Each row is a point on a landscape with many valleys, with its height.
From any point a ball rolls to the lowest of the 2 points nearest to it. It stops when none of these is lower. Distance is the straight distance between rows; heights are no part of it.
Z_500: [-12  20  25 -10 -18   8 -10   0  11  -1 -22  -7 -17  -4  -6   0  12  -7
  -4  19]  (h 845)
Z_478: [  7   5  -1  -9  -2  -8   2   4   2  -1 -12  -4 -12  20 -14 -27 -13  -1
 -14  -9]  (h 491)
Z_575: [  4  -3  13  -6   2 -19  14  -5  -1  21 -23  12 -21   6  -1 -10 -13 -13
 -10   0]  (h 379)
Z_866: [-11  17   1 -11  -4   6   8  10 -13  12  -7  17  -1  -4   6  -4   0  -5
   4 -10]  (h 263)
Z_299: [-22  -3  -6  -4  12   9  12  18  -6 -13  13  -2  23   3  -3   7  25   2
   0  18]  (h 228)
Z_501: [  7   4   3  14 -15   9   0  -1   6   4  -7  -4   6  -6  13  12  20  -6
 -12  17]  (h 237)
Z_365: [  8 -25  -1  14 -25  -3  -5  22   6   9 -16 -12  10   8   0 -23   3  -1
  15   1]  (h 786)
Z_49: [  2 -14 -20  -6  15  -5  11   2   2  -1   5  -7  32  -8  14  17  11  -8
 -17   7]  (h 659)
Z_659: [ 16   3 -13   6  -2 -15   2  33 -15  14   5  23  -1   8   8   7 -17 -18
  -1   2]  (h 144)
Z_909: [ 29  30 -11  25 -20   8   7  -3  -5  13  10  16 -10  -7  20  22  18  -4
  -9  19]  (h 441)
Z_309: [ -9   2  14  -4  -3   4  -6   4  -6  -6 -11 -10 -10  -6  -8 -10  16 -15
   7  20]  (h 780)
Z_621: [ 26 -14 -13  17   2 -21  -3  -5  -3  -9   6  -6  -8  22 -11  -7 -12  -8
   0   8]  (h 561)
Z_485: [ 19   6   4  11 -30   8  -8  -1  16  -5  -5 -21 -12  16  -7 -12  -7   4
  -9   0]  (h 673)
Z_991: [ -6  -7   0  14  -1 -10 -18  18 -27   3   6  18  -1   6  -9 -17   2   3
  18 -17]  (h 416)
Z_915: [ -3  -6 -20   9  -5   0  17  17  13 -10   6  -2   9   4   5   7 -13  17
   7  -2]  (h 336)
Z_186: [ -7   0  18  -5  -5   2 -12  -4   3 -14  -4 -11 -24  10 -24 -27   0  13
   4   6]  (h 730)
Z_868: [-21   3  -7  -5   4   8  10  -8   0 -16  12 -13  17 -26  10  33  28  15
   1  -2]  (h 253)
Z_373: [ -1  -1  -3  14  10  -7 -17  -2 -19 -14  20   8  -8   9 -19 -16  -1  14
  17 -14]  (h 372)
Z_187: [  6   2   6  12 -19   6 -12  13   8 -10  -5 -16 -14  16 -10 -38   2  16
   4   1]  (h 715)
Z_100: [ 26   7  -7  32  -5   4  13 -23   8   8   7  14  -3  -7  29  28  16  -1
 -13  21]  (h 463)
Z_43: [ -4   4 -10   0  -9   4   5  16   5 -10   4  -4  18  -2   7   5  19  -8
   0  23]  (h 161)
Z_38: [  1 -18  -6   8  17 -11  11 -11   2   1   2  -4  13   4   0   7   2  -3
  -1   5]  (h 634)
Z_707: [-11  -6 -10  -2  -3  11  19  -7   5   5 -13  -1   9   7  -1 -25   4  10
 -15  -7]  (h 420)
Z_131: [ -9  -4 -10   3  -3  13  21   1  23  -7  -3   0  15   8  10  -7 -12  14
  -6 -15]  (h 385)
Z_670: [-11   6   7 -13  10   2  -8  -7 -15  14  -6   5   6  -9  -2   4   8 -12
   3 -13]  (h 322)
Z_36: [ -9  13  -5 -14  -5  15  13   1  -3  -3 -11  -1 -11  17 -14 -32  -5   9
 -21 -18]  (h 455)
Z_886: [  0 -16 -15  14 -15   4   0  22   1  20  -7   7  17 -10  14   3 -10  11
  15 -13]  (h 378)
Z_724: [ 40   8  -5  11 -20  -1  -5 -10  17   6  -6 -19  -3  16   5  -2  -3 -12
  -8   9]  (h 625)
Z_842: [ 29  21  -7  -4  -4   2 -24  -1  -4   8   6  -1   5  -1   3   6  -4 -21
  -3   5]  (h 348)
Z_291: [  5  12 -13   1 -14   9 -16  17  11 -18  17 -16   0  12 -11  -4 -18  21
   6 -10]  (h 823)
Z_973: [ -9 -10  16 -20  23 -17 -22   0 -16   5  -2   6  -5  -2 -13   7  -2 -18
  10  -3]  (h 415)
Z_188: [ 10 -12  12  -5   3 -19  -7  15   2   2 -14  -3  -6  12  -9  -2  -9 -27
  -2  30]  (h 840)
Z_913: [  8  12   8  -6   1   3 -10 -32   0  -2   9  -6  -8 -15   0  26   1  -1
   4  -4]  (h 516)
Z_923: [13  3  4 -4 -1  2 -4  8 19 -3  5  4 -1 -2 12 26 -7 -9  4 23]  (h 114)
Z_721: [ -8  -9  20 -15   3  -5  10 -30  -2  26 -27   8 -24   0  -2 -10  -9  -6
  -7  -1]  (h 436)
Z_941: [-19 -20  13 -18  -1   1   4 -13  -2  19 -25  -9  -6  -1  -7 -24   5  -6
 -10  -7]  (h 510)
Z_251: [ 20   5 -11  12 -10  -7  -5  11 -22  14  -7  12  -3   8   5  -8  -3 -17
   4  -9]  (h 189)
Z_304: [-21   0  11  -9  25   2  -5 -20 -12 -12  15  11  -1 -12 -13 -11   2  25
  11 -34]  (h 431)
Z_141: [-20  -8  13  -6  23  -3   3 -26   6 -12   6  -2  -9  -2  -9  18  12  -9
  -7  23]  (h 657)
Z_822: [  5  -2 -28  24  -2   0  21  17   2 -13  18  14   8   9  11  22  -6   9
   6   6]  (h 274)
Z_787: [-15  -6  25 -11  16  -5  -4 -18   0  -2 -14  -4 -10  -2 -15  -1  17 -11
  -3  14]  (h 716)
Z_939: [ 28  39  -8  -2 -10   4 -13   4  -1   0  12  13 -13  -2  12  11  -5 -19
  -6   3]  (h 394)
Z_712: [ 34  31 -11   6  -1   3   0  -3  -5  21  10  20  -5  -7  26  13   3 -13
 -17  15]  (h 422)
Z_93: [-15 -26   7  -9  -1   7  -8  -5  -2  12 -23 -15  20  -9  -4 -21  16   3
  -3 -18]  (h 577)
Z_875: [-17  -9  15 -14  -4   0  -3  11  16  -1 -14  -3   4 -14   9   9 -25  13
  17  -4]  (h 145)
Z_316: [-13   3   1  -9  13  -2  -7   3   1 -12  18   1   5 -21   2  33  -9   9
  17  -5]  (h 450)
Z_480: [ -3  11  24   0 -18  14   6 -19  13   2 -14 -10 -24  -2  -2  -1  23 -15
 -11  29]  (h 900)
Z_254: [ 17   6  17  -7  -8   7 -17 -30   6  12  -2 -18   3 -15  11  14  15  -8
 -15  -4]  (h 391)
Z_623: [ -8  -3 -13  10   2  13  13 -21   3 -13   7 -16  15 -16  10  18  21  19
  -1 -13]  (h 134)
Z_678: [ 20  18   9 -15  -8  -6  13  -9   0  17 -12  13 -29   7   6  -1 -10 -19
 -23  13]  (h 321)
Z_617: [ -5 -13 -19   7   6   3   8 -13   0   0   7  -4  29 -12   6  11   3  23
   7 -34]  (h 252)
Z_675: [ 15   1 -16  16   1 -10  13  10   4  -2  19  12  -3   0  12  29 -15  -2
   6  19]  (h 213)
Z_98: [-16   7  -5  -6   1  14  -8   4  15 -21  10  -9  -1   4 -12 -18  -2  28
  -3 -12]  (h 795)
Z_201: [  1 -25   4  11  14 -20  -3  -5  -2  -5   7   1   2  11 -14  -6  -8   2
   7  12]  (h 602)
Z_563: [-15 -15   4  -4  -5   5 -11  -1   5  -5  -4 -22  18 -10  -1  -4  12  10
  14  -2]  (h 658)
Z_752: [ -7 -13  19   0   1   5 -20 -29  -6 -13   1 -16 -11   1 -26 -22  14  12
   3  -7]  (h 637)
Z_28: [ -4  -9   8  -5  -3  -1   2   3  24  -7  -9  -9  -3  -9   3   5 -12  -3
   6  10]  (h 261)
Z_598: [ -5   4   5 -18   8  11  -9   4  -1 -24  11  -9  -9  10 -23 -28   7  18
  -5  -3]  (h 772)
Z_834: [-17   2   6   1   3   1   9 -14  14  -8   3  -1  -8 -18  11  33 -14  12
  14  -2]  (h 304)
Z_708: [  5 -10 -27   0   8   6   5   3   7  -9   5 -15  39   6   1  -5   7  -2
 -17  -8]  (h 674)
Z_377: [  3  -1 -10  -3  -5  -2  -4   7  -1  18   1  10  12  -8   9  10 -19   4
  15 -28]  (h 332)
Z_812: [-15 -16  -3  -1  39  -6   5 -15  -6 -12  17  21  10   6 -16 -12  -2  26
  -1 -26]  (h 359)
Z_638: [ -7 -17 -11   9  -6  -9 -10  33 -14  10   2  15  10   2   1  -9 -11  20
  19 -18]  (h 413)
Z_870: [-25 -13 -14   8  17   8   3  18 -18 -12  15   4  31  -5  -2  -1  16   7
   2  -3]  (h 276)
Z_710: [ 33  -7 -17  16  -3 -15  -4   5   9   7   1  -7   2  14   4   1 -11 -17
  -3   8]  (h 590)
Z_220: [-13 -16 -13   9  19  -4  12 -11 -12   4   7  13  17   0   2  -8  -4  23
  -3 -36]  (h 313)
Z_805: [ -1  11 -20  -5 -19  13  -2  35  -3  -5   5  -4   7   3   1 -16 -12  17
   7 -18]  (h 844)
Z_282: [ 10  19   0  10  -2   1  18 -12   0   9  -6  16 -17   7  10   7  -5 -19
 -14   3]  (h 277)
Z_589: [-10  14 -11   4 -12   6  24  34  -5   9   0  23   3   4  12   3 -10   0
   2  -5]  (h 217)
Z_493: [-13  13  12 -33  15   2 -13   7   1  -9   8 -12   4 -20   2  22  -7  -8
   3  -4]  (h 566)
Z_614: [ -7   5   0   6   8  -2  34 -18   4   3   1  16  -8   0  11  14  -9  -1
 -12  -2]  (h 236)
Z_729: [  6  23  11  -1  -9  13   4 -18   1   4  -7  -4  -1 -20  17  11  14 -10
 -16  11]  (h 301)
Z_723: [ -3  -1 -16  -3  -3  -7  14  46 -14  10   7  18   2  12   5  -2 -21  -6
   5  -5]  (h 180)
Z_463: [-10  -6  14  -7  12  11 -19 -23  -3  -7   9 -15   6 -11 -11 -15  14  22
   8 -28]  (h 525)
Z_143: [-19 -11  -4  13  14   3  -5   1 -27 -17  20   6  13   1 -12 -17  18  16
  14 -13]  (h 323)
Z_444: [-29  -2   9   3   9   2  22  -9   0  -7   7  16  -8  -6  12  18  -3   4
   1   2]  (h 174)
Z_750: [ 24  12  -7  -4 -11  -6 -21  -2 -10  11  -6  -6  -6   5  -1 -12  -8 -17
   3 -14]  (h 270)
Z_739: [  1  12   1  -6  19  -3   3 -28  -3  -7   9  -3  -5  -4  -5  22  11 -13
 -12  13]  (h 605)
Z_266: [ -1 -21  10   3 -17   3 -16  12   7   4 -15 -19   7  -9  -6 -16   4   7
  22  -1]  (h 736)
Z_453: [ 28  -4 -10   4  -6 -20  -2   0  -4   3  -4 -11 -15  34 -14 -24 -21  -8
 -14   7]  (h 527)
Z_754: [-16  -5   8 -12  12  -5  -4   8   3   7  -1  10   4 -20   2   4 -28  16
  16 -26]  (h 285)
Z_21: [  7 -13  11   7 -14 -14   3  24   2  11 -24   1  -4  12  -2 -17  -5 -15
  13  18]  (h 813)
Z_9: [ 14   1  16   2   9 -15  -1  -7   8   1  -4   6 -21   8  -8   5   2 -21
   0  33]  (h 868)
Z_440: [  6  11  24  -6  -9  -3  -4 -10   1  -2  -4   0 -40   8  -9   6   5 -13
 -11  36]  (h 903)
Z_844: [-11  10  10 -30  15   8  -5  10  -3  -1   3   2   8 -15  10  15  14 -19
  -1  19]  (h 622)

Where does a ball stop that starts at each point below?
Z_365 => Z_444
Z_787 => Z_43
Z_991 => Z_43
Z_38 => Z_923
Z_909 => Z_659
Z_973 => Z_659
Z_187 => Z_923
Z_707 => Z_923
Z_752 => Z_623
Z_844 => Z_659

For each start below, name every point that the ball comes to, in order.
Z_480 => Z_500 Z_309 Z_787 Z_141 Z_739 Z_913 Z_254 Z_729 Z_501 Z_43
Z_440 => Z_9 Z_188 Z_21 Z_365 Z_266 Z_563 Z_93 Z_941 Z_721 Z_575 Z_678 Z_282 Z_614 Z_444
Z_49 => Z_38 Z_201 Z_621 Z_453 Z_478 Z_36 Z_707 Z_131 Z_915 Z_822 Z_675 Z_923
